A landscape with many valleys, sampled at points; each row gives a point and its height.
From any point a ball rolls to the lowest of the 2 points nearest to it. It stops when none of these is lower. Distance is the straight distance between rows; heights are no part of it.
Q_643: -39	-57	-8	-23	-3	10	10	35	-18	41	12	21	-9	0	34	-23	-30	-14	0	34  h=3.34
Q_630: 32	31	13	6	-6	12	-15	-45	-5	-23	-4	-13	-10	4	-3	11	45	15	-20	41  h=4.86
Q_145: -26	-51	9	-4	1	-14	-27	40	-6	22	32	19	-25	-36	23	-17	-11	-18	-16	44  h=2.96
Q_602: -7	-15	-17	-49	39	-24	-60	10	14	8	14	-17	25	12	8	-3	55	-8	-5	-15  h=1.52
Q_622: -18	11	4	85	-11	-59	61	-22	13	2	27	-5	22	-31	-8	-26	3	-26	-33	-9  h=3.78
Q_303: 11	-34	-47	35	13	-7	40	-29	23	41	-9	28	-17	22	-13	-7	-21	14	-29	-21  h=3.76
Q_238: -8	-49	10	-8	-15	6	7	3	-1	59	1	38	-28	16	8	-17	4	-5	-16	18  h=3.66
Q_764: -17	-37	11	33	-4	-35	29	-27	-6	21	25	13	-3	-39	-6	-8	32	-11	0	24  h=3.27
Q_473: 14	-9	46	27	-43	4	13	-4	-41	-26	-5	1	12	-47	-15	-21	9	-11	26	2  h=6.17
Q_330: -1	-14	-9	68	-22	-57	32	-45	4	5	12	-12	-2	-4	-10	-14	31	-3	-21	20  h=3.55
Q_85: -18	23	-8	14	-9	19	34	-31	-3	-10	-17	-11	-38	-18	-43	10	-19	27	-3	30  h=7.06
Q_169: 19	7	-9	7	11	43	-13	-21	3	-8	0	47	-13	4	-25	-20	-37	-1	-36	-20  h=3.61
Q_981: 25	-12	-39	59	3	4	64	-27	20	3	-47	6	-4	9	-3	-13	-10	22	-27	-36  h=3.92
Q_923: 12	-2	18	9	26	12	7	-16	-12	-43	16	27	-2	-61	-12	16	35	-7	3	23  h=7.75
Q_956: -15	-4	1	0	20	22	45	-6	-15	-53	0	44	-20	-64	-14	4	0	12	2	44  h=7.50
Q_361: 49	4	25	25	-4	1	1	-69	-19	-12	-9	13	7	16	-10	-9	40	10	-22	1  h=4.41
Q_975: -34	-34	18	-2	-17	-31	-9	-9	-7	-3	22	-1	-18	-71	-16	-9	35	-20	30	22  h=2.82
Q_581: 30	29	-21	48	-26	-15	10	-34	-11	-18	-4	-10	-3	31	3	20	-31	18	0	-8  h=5.99
Q_450: 35	-7	-58	-8	0	4	-25	-1	15	9	15	38	-27	28	16	35	-8	25	-20	-4  h=3.49
Q_769: 26	-28	-17	-22	3	7	-49	40	11	14	-24	-16	24	36	9	-5	3	10	-8	-17  h=6.63
Q_354: 12	8	-14	54	-26	0	47	-17	-4	-24	-1	1	2	4	-4	7	-6	6	-14	17  h=6.19
Q_749: 4	-31	-21	-35	-19	0	6	21	-31	-46	8	26	41	-13	4	-10	9	12	25	-32  h=3.72
Q_9: 4	-10	22	-44	23	37	-20	8	-11	-4	-32	-11	9	-7	2	-11	26	-8	13	8  h=4.83
Q_681: -10	34	18	-21	52	-26	-19	21	50	56	-22	-18	8	53	1	24	-27	27	48	1  h=5.06
Q_526: 5	-18	-18	31	-4	12	-7	-34	7	-14	-22	17	-23	-8	-56	-41	-34	14	-36	-20  h=2.89
Q_128: -4	45	-7	-18	4	5	-26	-35	-2	-36	-15	-28	-18	0	-13	21	-2	34	-2	40  h=5.19
Q_35: 39	-27	49	22	-2	4	-62	21	-17	32	-9	-19	19	19	23	-42	3	-16	-4	9  h=5.98
Q_44: -12	-9	40	0	-21	26	58	24	7	39	-16	19	-43	-14	-5	16	11	-19	8	12  h=4.00
Q_41: 18	21	-41	24	-9	-17	21	-12	8	-9	40	-1	8	18	12	38	-8	-24	8	-52  h=4.32
Q_734: -17	22	-9	-56	35	-1	-34	43	55	44	-32	-31	6	4	-34	-8	-17	-9	2	-20  h=3.85
Q_528: 29	18	12	-18	5	59	-25	0	-6	9	-12	13	-28	16	1	-6	-9	-3	-16	-3  h=4.35
Q_541: -3	-37	-65	-9	-3	4	14	-11	4	36	17	45	-25	23	5	9	-20	6	-31	-8  h=3.65
Q_558: 11	-16	-1	83	7	-68	46	0	16	5	13	8	23	-43	12	-33	7	-4	-24	-48  h=3.96
Q_706: -10	10	-8	-13	23	5	28	21	27	-5	39	24	-10	5	40	39	21	-10	-18	15  h=2.99
Q_814: -14	-16	-44	4	-22	-50	41	-44	-10	-36	21	21	45	-3	-20	-9	12	37	-23	-6  h=3.15
Q_822: 8	8	-11	-42	15	16	-25	-21	-21	19	-35	-9	26	50	20	-3	-31	29	27	-11  h=5.61
Q_181: -39	-20	-51	-13	-3	-24	18	-49	-10	-19	7	26	12	0	-25	-15	-12	27	-13	24  h=2.95
Q_18: 44	19	32	-4	-6	45	-20	10	-11	15	-45	-13	-11	38	21	9	-10	9	24	-13  h=5.08
Q_670: 5	-28	-1	22	-40	6	11	-22	-25	1	-22	17	-8	4	-25	-35	-33	16	-11	17  h=1.97
Q_232: 18	-17	-6	21	-44	6	26	6	-4	16	13	-3	-14	22	4	9	-9	-8	0	-2  h=6.40
Q_343: 4	11	27	-25	21	19	-36	-5	1	-17	17	8	-9	-68	-13	0	46	-28	15	-4  h=7.64
Q_907: 13	8	-36	-4	24	24	24	-7	16	-2	31	40	-16	20	0	50	7	4	-28	-10  h=3.25
Q_944: -36	9	-19	-18	11	-14	-9	35	17	-10	-5	-40	-11	5	9	18	-17	16	16	47  h=3.46
Q_731: -10	7	19	22	14	-5	12	-33	-5	10	43	21	4	11	21	-3	-5	-29	-24	-4  h=4.98
Q_32: 18	-11	7	42	-19	-14	5	-8	-6	-35	24	27	3	-30	-33	-14	-1	-2	-8	-27  h=4.09
Q_481: -25	30	-9	54	-19	-32	62	-31	11	15	29	-17	12	9	-15	-2	-15	-28	-15	-26  h=3.97
Q_853: 28	-6	26	65	-3	-36	14	-53	-2	-21	-9	8	31	-9	-15	-21	28	9	-24	-1  h=3.91
Q_616: -16	8	32	2	27	11	-9	67	24	2	17	15	-3	1	46	33	30	-13	-8	26  h=2.54
Q_377: -10	-14	-51	-44	-26	-41	27	-16	-26	-30	19	5	48	-10	-4	6	18	18	11	-23  h=3.35
Q_590: -1	38	-17	-19	19	-8	-24	22	14	-32	-17	-30	-13	8	16	34	-35	37	45	14  h=3.12
Q_600: -52	-17	-24	-4	-32	-15	21	18	-29	-8	23	-27	8	-4	6	-6	-43	-11	11	29  h=4.11
Q_398: -44	38	27	-14	19	-6	-1	8	27	43	-4	-41	-4	45	12	30	-9	3	31	-7  h=4.89
Q_194: 43	-1	-21	0	-7	19	-43	41	23	13	-14	-12	6	21	-4	8	6	-9	21	-59  h=6.85
Q_930: 32	0	18	-23	9	2	-41	31	15	-10	-16	-33	1	-52	-26	-16	43	-36	12	-9  h=7.39
Q_231: -9	10	2	-21	-11	-5	-6	5	4	43	-16	-3	-29	22	18	25	-16	16	-1	29  h=6.71
Q_175: 18	21	20	-22	38	-1	-40	21	9	31	-44	-28	13	48	5	7	-42	29	32	-11  h=5.33
Q_288: 15	10	53	39	-23	12	32	-2	-31	-72	0	27	25	-71	-29	-8	-10	12	11	-10  h=5.41
Q_299: 30	20	12	14	-46	19	-14	5	-4	-36	10	-4	-2	-8	-26	-11	-2	-12	10	-43  h=3.33
Q_234: 29	56	-15	-4	-9	-5	5	7	-14	-55	-12	-20	18	2	21	27	-43	38	35	-2  h=2.44
Q_359: -7	-20	0	-23	-37	4	38	-3	-19	7	-22	-2	-5	-13	-30	1	14	-16	40	-36  h=3.06
Q_767: 10	4	-5	-10	23	-13	-56	-5	-4	-11	6	-23	49	45	29	-2	32	-6	8	-17  h=2.01
Q_260: -4	36	35	-38	17	31	-34	37	41	19	-27	-34	-14	13	-19	-2	0	-25	-23	-16  h=3.32
Q_608: 25	28	-29	9	-1	-6	-22	-22	15	23	18	-3	-12	41	9	32	-17	-4	9	-41  h=4.36
Q_996: -34	6	-5	23	-31	-13	39	27	-17	4	6	-57	11	17	28	11	-28	-3	28	54  h=4.33
Q_225: 9	-46	17	-45	46	18	-61	47	0	17	-12	15	23	-22	-10	-36	-1	-15	2	10  h=4.99
Q_663: 10	-26	42	-3	-8	3	-27	3	-16	60	-14	7	-29	-12	6	-20	22	-21	-11	22  h=4.13
Q_833: -7	-37	-1	-1	-31	9	77	-6	-2	23	2	15	-36	-22	-27	11	23	-21	27	-5  h=3.53
Q_84: -18	41	-13	20	-20	-31	45	-19	24	31	52	-24	3	28	12	34	-8	-29	18	-32  h=4.14
Q_691: 19	-47	27	-4	19	-9	-75	21	-18	26	15	16	22	-23	21	-36	3	-9	1	5  h=5.50
Q_445: 30	-17	1	-30	-2	21	-9	15	-12	-33	-14	-3	14	-17	0	1	24	-9	35	-36  h=4.27
Q_308: -3	-2	57	5	19	9	-16	-20	-13	34	29	11	-4	0	12	-7	30	-22	-6	13  h=4.63
Q_899: -15	2	-1	-28	5	6	5	-40	-31	14	6	7	25	42	11	-14	-7	2	6	-6  h=5.45
Q_768: 18	21	-3	-10	2	-31	-24	-15	-9	-22	-14	-32	56	37	20	18	13	26	44	-26  h=2.47
Q_462: -53	-25	16	-15	5	-7	9	44	5	-9	9	-23	-2	-6	16	-15	-14	-21	24	35  h=3.79
Q_317: 14	-23	1	85	12	-29	15	-9	8	-27	14	29	3	-36	-6	-38	-7	-10	-34	-13  h=4.26
Q_708: -16	15	-22	21	3	16	59	-8	7	-61	-15	6	-26	-43	-43	18	3	24	-8	10  h=7.26
Q_391: -39	15	-1	-64	23	-18	-42	46	55	43	-22	1	-11	-2	-21	-15	9	-13	-50	6  h=4.15
Q_620: -10	-4	29	25	-10	-13	28	0	-22	-55	38	31	50	-46	-27	-22	-11	14	-2	-33  h=4.65
Q_80: 7	14	10	-7	-11	36	-34	42	12	-33	7	-20	-31	-8	8	1	-6	-12	-7	30  h=0.97
Q_53: -2	15	-5	-28	-32	23	19	-10	-30	-14	-37	-4	1	-9	-14	1	-13	19	26	-11  h=2.37
Q_360: 24	-23	1	-5	-9	17	-74	34	-10	21	-8	-16	1	31	11	-35	-16	6	-20	21  h=6.38
Q_801: -14	-11	30	-49	37	25	-2	-25	-27	22	-14	18	24	23	23	-9	20	7	0	23  h=5.22
Q_148: -15	1	-38	48	10	-35	76	-4	16	-18	-52	-2	-3	-16	3	-28	10	28	-31	-53  h=4.10
Q_321: -25	23	-24	-10	10	10	0	-13	-16	-31	16	3	-2	-5	10	15	-3	10	-5	32  h=5.42
Q_538: 11	-3	2	-1	-14	3	0	32	15	18	-1	-14	-3	34	40	23	13	0	8	2  h=6.57
Q_186: -32	-24	-23	-20	-16	1	18	-39	-34	5	-31	7	-9	11	-24	-16	-27	36	-1	37  h=2.66
Q_405: -33	11	28	4	-16	17	23	-15	-9	31	-15	-13	-40	7	-15	1	-18	7	-12	33  h=6.87
Q_554: -5	-19	-28	-38	39	-9	-22	-8	8	-28	24	1	9	-12	11	20	61	-10	11	8  h=1.94
Q_803: -1	36	20	-34	17	12	-36	48	35	49	4	9	-21	26	1	12	31	-35	-31	-27  h=2.60
Q_51: -64	28	9	-20	7	2	56	8	5	18	-1	-39	-4	20	34	28	-2	-7	33	9  h=4.74
Q_795: -1	-19	10	4	-12	17	-29	33	-8	-17	26	17	-23	-19	3	-25	-30	-17	-19	18  h=2.18
Q_659: -51	19	-1	-37	25	21	-19	-2	-22	-26	3	-23	26	10	22	-1	-29	7	18	19  h=5.62
Q_573: -15	-30	-12	-3	4	-48	-7	-5	-6	-26	40	-6	13	-45	14	12	47	-13	24	14  h=2.35
Q_999: 42	-9	14	-16	3	9	-55	15	7	8	-6	-27	2	-4	-9	-24	21	-37	-5	-36  h=7.13
Q_416: -25	-18	11	-64	54	3	-60	34	22	30	-7	-1	9	-11	3	-26	12	-22	-32	9  h=4.48
Q_323: 39	26	-4	1	-20	36	-46	21	9	-37	-16	-34	-9	-6	-13	5	-10	7	11	-11  h=2.27
Q_480: -35	37	0	14	-9	-10	68	-2	-1	10	11	-24	-14	13	24	26	-29	-7	4	34  h=4.57
Q_212: -3	44	56	-5	32	13	-26	49	52	20	2	16	-8	23	33	30	40	-17	-24	2  h=1.78
Q_953: 26	5	-26	-2	-17	13	26	-13	-28	-43	-14	10	15	-9	-4	28	-26	48	19	7  h=1.40
Q_540: 24	4	-42	-1	-3	16	-27	-16	5	3	17	33	-11	21	-17	-2	-27	-15	-9	-52  h=4.12
Q_387: 36	46	19	25	-26	17	-12	-35	-15	14	-30	-19	-16	34	1	25	-31	17	24	-12  h=5.66

Call two points neighbours if one is among the 2 nearest of the other. Go from one point of each pair to the other, from neighbour to neighbour, staying as low as possible. Name the highest point that can't be avoided.
Q_32 and Q_670: Q_608
Q_212 and Q_32: Q_317
Q_953 and Q_80: Q_822
Q_622 and Q_212: Q_148

Where does a ball stop that starts at each point below?
Q_930: Q_212
Q_681: Q_953
Q_731: Q_80
Q_981: Q_212
Q_321: Q_602
Q_899: Q_670
